Each row is a point on a landscape with many peaks, with its height.
From any point a climber steps to the highest of the 5 points nearest to it. It stops when none of these is higher. Distance is the straight distance between rows; heights are no part of it.
zud height 65.4: [138 116 112  83 178 145 113 107 143 238]
suroz height 23.6: [137 106 104 142  99 145 130 101 114 108]
panuk height 59.6: [104 144 135 173 143 122  83 161  91  80]
vopo height 59.0: [ 94 161 168 153 128  68 183 190 161 161]
disu height 36.0: [109 138 161 106 163 163 133 150 146 163]
fev height 49.3: [192 130 108  77 103 106 138  77 133 141]
vodut height 42.5: [ 84 108 116 140 128 150 145 155 131 132]
lozif height 53.7: [102 159 173 156 165  98 106 185 128 106]
nava height 49.0: [130  97  86 107 121 163 144  91 113 153]
pizar height 54.0: [ 98 140 148 167 154 115 106 165 118  95]
Bil height 41.0: [ 87  99  99 169 113 120 103 166  91  89]
Vuta height 44.8: [140 124 122 175  93 107 102 114  95  74]
Fufet height 60.2: [123 100  93 104 136 154 135  97 123 185]
dasu height 48.0: [ 93 105 119 170 134 119 111 165 106  86]
vavo height 34.5: [197 144 104  57  98  96 147 102 142  83]
boge height 56.6: [102 159 167 162 165 108  71 167  98  94]
bobal height 65.8: [166 135 134  99 143 149 104  84 136 203]
pifa height 64.2: [141 142 146 102 154 166 110 109 141 186]
Nakof height 15.6: [175 127 124 143  84  88 137 104 126  62]
Lunov height 51.0: [103 113 117 185 116 107  91 147  82  68]
gosut height 65.9: [ 89 159 171 138 156  94 156 187 148 135]
Kuga height 41.5: [100 126 146 138 153 150 130 156 141 125]
bupu height 39.7: [132 126 100 189  87  86  85 129  74  63]
pif height 5.3: [153 108  92 125  74 116 151  90 124  93]
Rak height 35.1: [181 122 113  93  78  98 154  89 145  80]
sufa height 32.6: [ 72  95 102 133 131 146 164 162 126 116]
zotid height 50.0: [ 72 127 128 152 142  93 112 189 126  98]
ninu height 61.6: [118 110  86  93 155 163 131 109 138 201]
zeme height 42.2: [ 77 127 136 141 146 104 161 192 134 110]
Ditu height 41.6: [107  88  70 112 103 159 155 112 122 147]
nake height 70.2: [193 139 102  83  97  98 143  81 139 112]
vomid height 41.1: [111 128 133 108 147 167 136 125 136 167]
nofo height 55.0: [208 145 146  91 123 126 102  72 137 184]
mar height 52.6: [115 144 168 160 160 138 104 153 132 113]
fon height 48.2: [ 92 158 170 151 158  91 126 190 133 123]
sima height 59.2: [155 139 153 108 144 165 100 104 135 164]
Potad height 50.9: [194 158 157 100 119 136 106  80 133 155]
Gat height 34.6: [159 120 102 115 113 140 134  75 116 135]
pemef height 46.7: [178 142 147 129 114 140 114  85 128 133]
mul height 33.4: [ 91 137 159 128 149 100 171 176 168 152]
Dav height 31.2: [ 93 125 129  90 165 155 147 152 149 170]
zako height 62.2: [ 94 133 105 172 130 107  89 161  92  88]
Ruma height 46.6: [136 158 182 133 155 166 102 134 142 135]
rom height 56.5: [115 139 164 176 155 117  84 142 107  86]
fet height 27.2: [142 105 109 163  84 124 129 113 113  74]
tona height 34.4: [110 134 134  73 168 145 148 149 158 199]
Soz height 34.1: [ 82  93  83 151 110 150 154 131 124 115]
nuz height 47.1: [139 102  63  93  98 133 159  78 123 154]
Tosu height 52.3: [143 138 165 165 126 133 101 113 121  98]
kek height 54.9: [127 153 181 170 147 132  90 138 117 102]
vizu height 42.6: [171 138 129 118  97 141 131  76 128 133]
tedor height 64.1: [144 134 134 109 125 160 126  97 124 162]
bag height 46.8: [ 73 145 152 150 138  77 164 194 148 137]
rin height 53.2: [113 128 124 182 118 121  89 136 105  89]
Vuna height 48.9: [160 130 149 159 109 125 111 112 107  87]
zudu height 13.8: [182 123  73  43  89  90 160  89 142  92]
subo height 50.1: [118 128 135 104 157 167 139 134 145 176]
vara height 12.0: [ 84 120 136 123 148 140 160 177 155 149]
zapa height 38.3: [ 65 107 111 149 132 108 168 189 130 113]
vimen height 45.3: [179 134 125  98  95 111 151  93 132  95]
buka height 48.5: [203 145 138  78 111 105 126  71 144 140]
mumu height 61.4: [170 133 114  91 127 132 119  70 131 184]
Vaf height 70.1: [140 124 117  99 151 154 117 101 130 199]
belo height 22.9: [102 154 170 107 158 127 157 180 166 159]
vum height 23.5: [118 100  85 144  99 135 153 109 117 105]
vez height 9.9: [170 110 115 146  74  95 139 111 123  63]
kavo height 39.0: [109 153 174 132 155 132 125 174 153 132]
Nema height 41.4: [167 123 138 131 102 139 131  85 127 114]
kur height 47.9: [127 130 145 140 133 160 120 121 128 130]
Dore height 28.4: [ 98 115 127 125 132 161 136 148 135 137]
Besu height 73.4: [ 84 119 128 158 144 134 127 164 124 107]
gida height 52.2: [143  99  70  88 118 142 138  85 121 181]

Where does a climber stop that starts at each point below?
Vuta => zako
vum => Vaf
Ruma => Vaf
lozif => zako
pemef => Vaf
kek => zako
Dore => Vaf
pif => nake
Nakof => nake
Soz => Besu

Two climbers start at each pair of points below. Name the first point that both come to, or write none.
Tosu / suroz => none
mar / Vuna => zako
Gat / nuz => Vaf
vizu / Nema => tedor
Dav / nava => Vaf
